A landscape with many valleys, sampled at points; each row gives a point and its height.
From any point a ball rolls to the lowest of the 2 points nearest to it. It stops when none of these is lower. Distance is the straight distance between rows; heights are no part of it.
k774 height 584: [134 166  66 124 104 117 110 106 109 118 158 124 151 147 183  87  75 183
 107 108  79  89 109 133 144 156  92 148 111 190 105 138 135]
k96 height 672: [128  77 130 137  80 130 153 135 145 177  71 128 150  90 109 159  71 157
 121 112  92 177  88 141 142 180 111 181  95 139 100 128 152]
k27 height 539: [ 92 170 158 120 196 141 208 166  39  60 149 126 106  89  90 156 199  83
  91 132  98  76 132 121 150 151 137 100 109 125  96 142  95]
k882 height 596: [105  94 147 162 170 181 175 159 102  87  87 146 169  65  84 149 170  99
  57 122 136  61 140  85 113 110  96 111 107  94 121 139  85]
k751 height 184: [135 197  86  69 152  62  77 112 148 115 134  81 121 152 140 157  98 123
 146  99 120 154 190 136 120  85 138 164 111 121 129  93 180]
k722 height 510: [123 150 112 111 112  82 123 116 110 160 111  84 120 120 100 155  90 164
 151 111 102 192 113 157 150 157 129 173 114 164 104 102 155]
k231 height 99: [158 122 119 163  73  97 126 116 130 186 144 130 129 162 139 113  94 204
 127 136 110 130  66 137 137 183 114 113 169 165 131 146 121]
k666 height 319: [166  70 127 182  91  88 121 108 139 227  75 138 131 100 143 149 108 153
 131 115 124 113 105  93 156 108  80 119 114 140 155 180 107]
k284 height 153: [165  85 125 178  92  74  94  94 153 234  85 122 130 130 126 149  99 154
 141 122 130 141 104 103 143 114 103 118 145 149 158 151 119]
k473 height 331: [105  99 106 130 123 149 131 130 120 114  97 151 146 102 143 116 123 131
  92 110 124  72 138 107 125 100  79 142  84 120 126 161 112]
k750 height 478: [144 101 147 159 108 111 115 108 115 178 127 141 107 127 129 146 165 115
 163 148 160 142 106 100 138 121 117  93 164 133 152 155 120]
k675 height 403: [129 164 106 110 118  82 104 101 101 145 146  81 113 151 108 139 103 154
 159 115 118 189 111 152 136 152 141 147 150 164 112  99 157]
k931 height 544: [120 111 145 134 117 152 151 131  98 121 138 135 109 121 121 127 158 124
 136 141 141 138 103 130 131 147 132 114 136 134 116 139 117]
k541 height 685: [146 162 160  98 152 144 122 138 144  99 170 114  91 153 130 120 155  91
 178 155 158 182 142 150 124 123 195 114 178  87 147  94 145]
k683 height 805: [159 170 114 128 145 124  84  99 161 129 188 118 105 201 165 106 139 111
 165 158 163 142 139 115  92  93 167 108 211 102 169 112 155]
k665 height 504: [121 141 182 111 168 137 161 180 113  79 131 116 112  98  69 156 172  78
 135 126 153 151 156 151 126 136 192 112 110  84 116  95 118]
k854 height 590: [ 84 116 149 141 177 162 180 172 103  87  74 122 174  54  73 181 161 101
  47 116 124  68 159  88 110 105  86 135  82  90 120 133  98]
k206 height 159: [143 189 122  89 162  97 108 135 112  86 183  98  92 147 137 145 141  99
 163 121 153 160 162 143 124 110 179 128 135 103 126  95 159]
k453 height 578: [ 83 137 133 113 188 142 169 171  81  60 114 118 155  74  86 167 160  94
  62 109 121  64 170 107 119 105 109 136  76  95 103 134 103]
k890 height 648: [108 148 120  88 124  94 120 144 130 116  94  94 137 116 112 163 100 140
 134 108 115 171 160 161 123 125 140 172  66 124 106 104 163]
k486 height 912: [149 107 155 142 135 133  94 118 156 136 135 137 110 143 130 128 161  96
 175 148 182 163 133 118 109 106 160  99 179  92 159 120 140]
k704 height 111: [107 100 108 115 103 166 139 149 170 107  89 148 170 109 144 108  83 165
  83 110  99  96 129 148 106 133  95 168  67 125 112 131 141]
k839 height 457: [107 186  82  81 119  82 109 109 134 140 100  90 134 127 143 142  76 156
 133 105  81 152 156 153 143 121 108 181  86 174 114 114 155]
k646 height 450: [166  41 186 197 127 180 123 151 145 158  89 174 162  85 100 146 168  86
 101 143 168 128 131 103 116 128 121  86 117  98 140 139  85]
k320 height 876: [147 130 147 135 142 135 112 106 142 143 166 150  94 172 164 111 181  98
 171 160 180 124 135 107 117  93 149  86 191 102 180 137 123]
k756 height 466: [150 132 119 159 100  98 110  96 118 160 161 136 116 176 160 105 133 168
 138 144 142  93 108 112 128 111 109  91 161 147 158 165 113]
k796 height 716: [155 154 129  91 166 135  95 131 162  81 170 114 107 166 142 115 134  89
 168 144 173 167 166 129 103  85 185 126 172  61 148  88 161]
k955 height 358: [156 101 106 160  69  94 120 114 154 208 108 132 142 145 136 124  60 203
 121 117  95 135  81 130 138 174 101 148 139 158 131 145 130]
k755 height 61: [147 159  96 141  90  89  80  96 137 171 153 107 146 204 131  99  72 188
 128 132 113 144  94 145 119 165 132 128 186 162 124 115 144]
k729 height 400: [ 97 158  86  69 119 115  76 118 188 114 117 114 166 160 163 104  68 146
 117 120  92 125 172 156 113  87 110 175  94 137 123 111 163]
k114 height 416: [136  95 139 160 123 127 118 113 112 145 126 148 122 119 147 121 163 119
 134 140 168  97 125  95 128 100 103  99 134 120 151 170 109]
k744 height 661: [142 149  95 116 142  94  65  97 167 139 131 101 122 165 138 131 107 115
 157 120 167 154 162 107 101  66 136 140 164 100 168 116 166]
k543 height 292: [126 187 145  78 165 164 140 150 136  50 217 123 106 169 151  77 147  89
 151 151 117 136 140 175 143 150 206 114 150 129 116  86 129]
k288 height 361: [104  96 121  91 133 154  80 142 194  89 112 133 165 135 139 107 106 123
 112 124 150 122 173 134  86  77 134 151  94  78 132 107 142]
k964 height 598: [120 140 144 128 130 141 146 121 107 132 166 139  87 148 138 124 180 104
 168 157 147 149 106 130 142 150 154 105 169 148 135 129 120]
k405 height 381: [165 102 143 170  83  97 143 106 119 190 158 161 109 157 158 121 150 179
 136 150 129  99  79 112 145 143 105  82 163 157 157 177 103]
k574 height 481: [114 133 207 121 188 175 184 170 142  81 137 136  98 107  72 134 199  54
 138 143 155 133 147 150 136 137 194 100 141  92 143 103  95]
k565 height 330: [109 189  90  65 133  73  95 124 157 131  98  88 133 130 141 152  87 131
 139 104  92 148 188 155 133  85 121 174  78 148 128 113 171]
k496 height 339: [147 127 110 152  89  75  86  94 151 211 121 101 137 176 111 128  79 168
 144 129 116 167  88 132 125 150 132 129 181 162 142 121 142]
k420 height 511: [120 157  83 117 123 141 144 126  82  83 152 130 134 110 158 106  96 166
 107 102  74 100 111 138 151 169  95 156  85 179  84 137 139]
k714 height 621: [127 146  77 125  87 112 113 118 165 154 101 135 161 151 176  93  54 192
 108 111  78  88 128 137 128 125  79 158 105 167 127 145 133]
k243 height 542: [123 117 115 108 130 113  60 113 192 126 108 123 144 148 149 114  98 126
 144 125 154 145 177 124  94  67 129 148 124  90 152 117 159]
k434 height 460: [153  59 199 189 135 206 164 161 144 138  95 180 158  81  77 143 173  80
  89 150 145 129 114 115 117 154 142  76 127 104 129 116  73]
k982 height 515: [101 120 191 149 161 182 210 160  86 109 121 146 105  87  81 146 202  77
 117 150 124 118 106 127 143 172 145  97 140 123 115 136  89]
k552 height 735: [140 145 109 128 136  89  87  96 129 155 128 101 108 141 125 143 131 113
 170 118 163 162 143 106 114  83 128 127 173 127 159 123 158]
k926 height 525: [108 130  99 106 105 114 113 119 164 149  79 114 150 132 138 130  75 155
 129 112  99 152 143 144 128 117  97 170  98 146 123 122 148]
k296 height 414: [106 106 139 121 152 168 138 143 119  76 135 146 134 107 116 111 162  96
 113 127 158  98 141 116 118 107 133 113 120  98 125 129 107]
k237 height 617: [128 155  90 118 115 124  85 107 130 105 173 117 146 181 165  87  88 165
 133 137 121 124 127 143 119 132 130 139 142 144 117 113 135]
k869 height 442: [120 155 109 116 121 154 152 128  77  73 181 133 123 130 148  98 121 155
 117 132  90 124  95 149 144 184 135 127 118 168  85 122 128]
k326 height 545: [142  88 116 153  67 112 140 127 162 195  82 133 153 111 128 135  54 185
 123 114  83 150  79 137 144 178  99 174 110 155 116 132 147]
k381 height 124: [ 95 119 102  73 121 146 100 137 188  89 107 126 170 131 145 107  91 132
 101 116 119 116 171 149 100  85 116 169  71 104 119 107 150]
k667 height 496: [128  93 163 167 123 188 211 150  96 120 143 186 102 109 131 112 177 132
 103 147 101  82  67 120 139 194 121  97 135 136 119 162  92]
k446 height 264: [138 175 102 129 113  94  91  93 115 151 168 100 125 189 127 112 100 160
 145 138 115 166 106 149 122 156 146 130 188 167 121 101 146]
k63 height 503: [ 93 125 180 136 174 196 201 145 110 103 136 167  92 113 110 118 209  74
 114 156 123  88 114 126 147 158 151  86 152 128 139 138  81]
k316 height 374: [122  83 134 149 126 156 128 136 122 111 115 156 141 113 137 108 143 128
 108 124 151  92 126 115 118 112 104 116 107 109 133 157 105]
k262 height 843: [161 159 110 123 147 117  91  89 142 127 185 134  99 182 176 104 154 103
 167 150 169 109 146  95 110  73 142 103 191 112 173 134 136]
k930 height 639: [116 131 118 120 120  67 130 118 114 194  64  88 116  91 102 188 110 123
 154  98 115 180 134 135 161 116 103 162 107 158 122 131 145]
k7 height 287: [150 103 131 163  85 111 142 111 104 178 150 142 109 143 137 125 130 160
 149 148 126 130  72 118 145 166 111 108 164 163 135 153 116]
k768 height 581: [113 137 142  92 142 116 124 151 118  83 128 111 125 116 104 145 119 128
 128 114 142 164 157 154 119 129 159 153  89 109  99  97 146]
k336 height 533: [118 149 157 104 147 122 151 164  98  78 143 108 105 118  95 147 153 106
 143 124 146 166 145 151 135 144 182 129 104 105 102  98 129]
k86 height 532: [130 115 109 141 112  69 109  94 120 204  86  92 113 104 106 169 115 123
 163 113 141 170 124 105 152 112 106 149 142 155 139 137 144]
k234 height 518: [112 159  72  96 109 112  74 105 178 133 123 125 163 177 175  83  60 168
 115 122  94  99 153 141 113  94  96 158 113 146 132 127 149]
k203 height 652: [129 160 147 102 133 128 132 131 119 107 170 113  99 158 125 122 147 116
 171 151 146 179 124 155 132 145 184 118 167 129 128  99 139]
k176 height 603: [121 112 127 110  93 104 132 130 128 169  79 100 138 103  99 159  80 163
 143 114  99 189 112 154 148 160 121 177  94 151 102 112 154]
k864 height 512: [126  88 151 159 119 161 186 137  84 136 125 160 107  96 120 138 168 118
 118 144 126 113  82 118 143 169 115 106 139 134 117 158 105]
k529 height 602: [107  80 128 156 147 188 166 147 123  89 104 168 165  82 111 112 146 115
  56 113 133  45 131  90 103 104  95 118  98  95 126 159  88]
k935 height 558: [ 99 164 122 106 187 143 173 161  52  40 155 128 129  87 107 142 168  94
  81 109 102  69 147 117 139 131 126 123  84 120  83 134 107]
k810 height 452: [114 122 168 109 162 177 146 150 140  74 155 145 109 131 109 106 181  75
 136 147 162 124 144 135 125 115 175  98 142  93 134 115  98]
k497 height 431: [166  54 172 194 116 142 109 130 135 195  82 159 145  87 119 159 155 100
 131 145 163 135 114  98 135 120 105  85 120 108 147 153 104]
k93 height 548: [136 126 106 138 101 115  97 104 129 134 148 131 134 169 157  94  98 168
 131 131 135 108 115 122 120 128 117 124 141 145 136 141 129]
k870 height 469: [151  55 183 186 124 208 174 163 155 116  88 173 157  80  76 132 138 115
  62 125 132 117 102 122 105 162 136 102 112 102 109 109  88]
k510 height 380: [115 177 133 103 144 155 159 133  78  72 199 127  96 142 147 104 159 120
 139 143  94 134 107 157 156 185 166 114 137 166  93 108 123]
k5 height 708: [116 149 133  94 129  56 132 146 112 150  73  89 121  94  91 196 117 123
 156 105 119 169 162 149 144 123 132 178  73 127 111 117 160]
k54 height 274: [100 101  94 118 115 165 149 148 152 113  78 158 162  93 150 109  96 140
  70 103  97  55 140 117 120 112  60 161  58 129 125 165 121]
k647 height 51: [135 177 105  79 152  87  92 123 129  95 156  89 121 153 136 136 110 120
 154 115 145 168 173 144 115  93 156 151 129 108 123  93 172]
k73 height 492: [113  97 178 156 149 204 179 148 127 100 132 176 118 112 113  97 193  90
 104 153 134  80 106 121 128 144 146  80 143 114 141 143  73]
k771 height 632: [133 106  97 147  92 117 118 120 142 155 112 136 139 137 160 107  80 181
 117 118 111  97 111 127 132 131  86 145 109 146 132 155 123]
k702 height 788: [138 154 109 119 158  88 102 101 101 133 139 110  97 123 135 149 161  85
 169 115 182 136 170  85 128  72 111 122 161 107 162 142 149]
k716 height 637: [133 174  79 121 117 121 100  94  98 101 190 127 141 159 176  86 100 168
 121 124  95 108 111 135 137 161 121 129 139 182 101 118 135]
k969 height 526: [ 97 140 170 141 172 164 217 167  45  91 127 129 109  74  75 165 200  85
 102 139 101 101 112 115 146 166 127 109 127 127  98 147  95]
k487 height 749: [144 152 116 107 146 129  74 116 169  99 170 107 130 188 156 104 107 116
 158 142 161 165 149 133  94  90 176 126 180  79 142  96 159]
k600 height 227: [143 200 127  74 173 126 128 138 114  56 209 109  94 150 147 119 155  88
 161 138 140 139 158 152 138 125 193 116 140 112 118  92 141]
k201 height 482: [138  71 168 182 124 198 183 157 133 108 117 180 138  97 105 112 160 127
  71 134 127  77  97 117 112 161 125  90 123 106 128 147  80]
k520 height 382: [147 113 121 163 105  73 108  85 120 215 117 111 101 131 115 154 131 127
 164 129 149 156 105  98 145 117 112 112 171 157 156 142 132]
k290 height 395: [171  44 162 194  93 113 115 125 140 215  90 155 144  96 138 147 129 139
 124 132 143 125 105 105 146 124  91  99 113 123 149 166 104]
k397 height 346: [106 112 106 106  99 144 131 136 183 142  60 134 162 109 143 120  73 149
 109 110  90 122 150 149 122 116  87 168  67 139 127 137 149]

Where does a ball stop that starts at each point below?
k890 => k704
k237 => k231
k114 => k704
k646 => k284
k176 => k755
k552 => k381
k510 => k647
k882 => k284
k702 => k381
k810 => k704

Call two points neighbours if one is among the 2 nearest of the other. Go from one point of each pair to the other, from neighbour to neighbour, staying as low as possible. Name the highest point that can't be avoided.
k704 / k381 => k716
k647 / k704 => k926
k231 / k381 => k771
k520 / k704 => k750
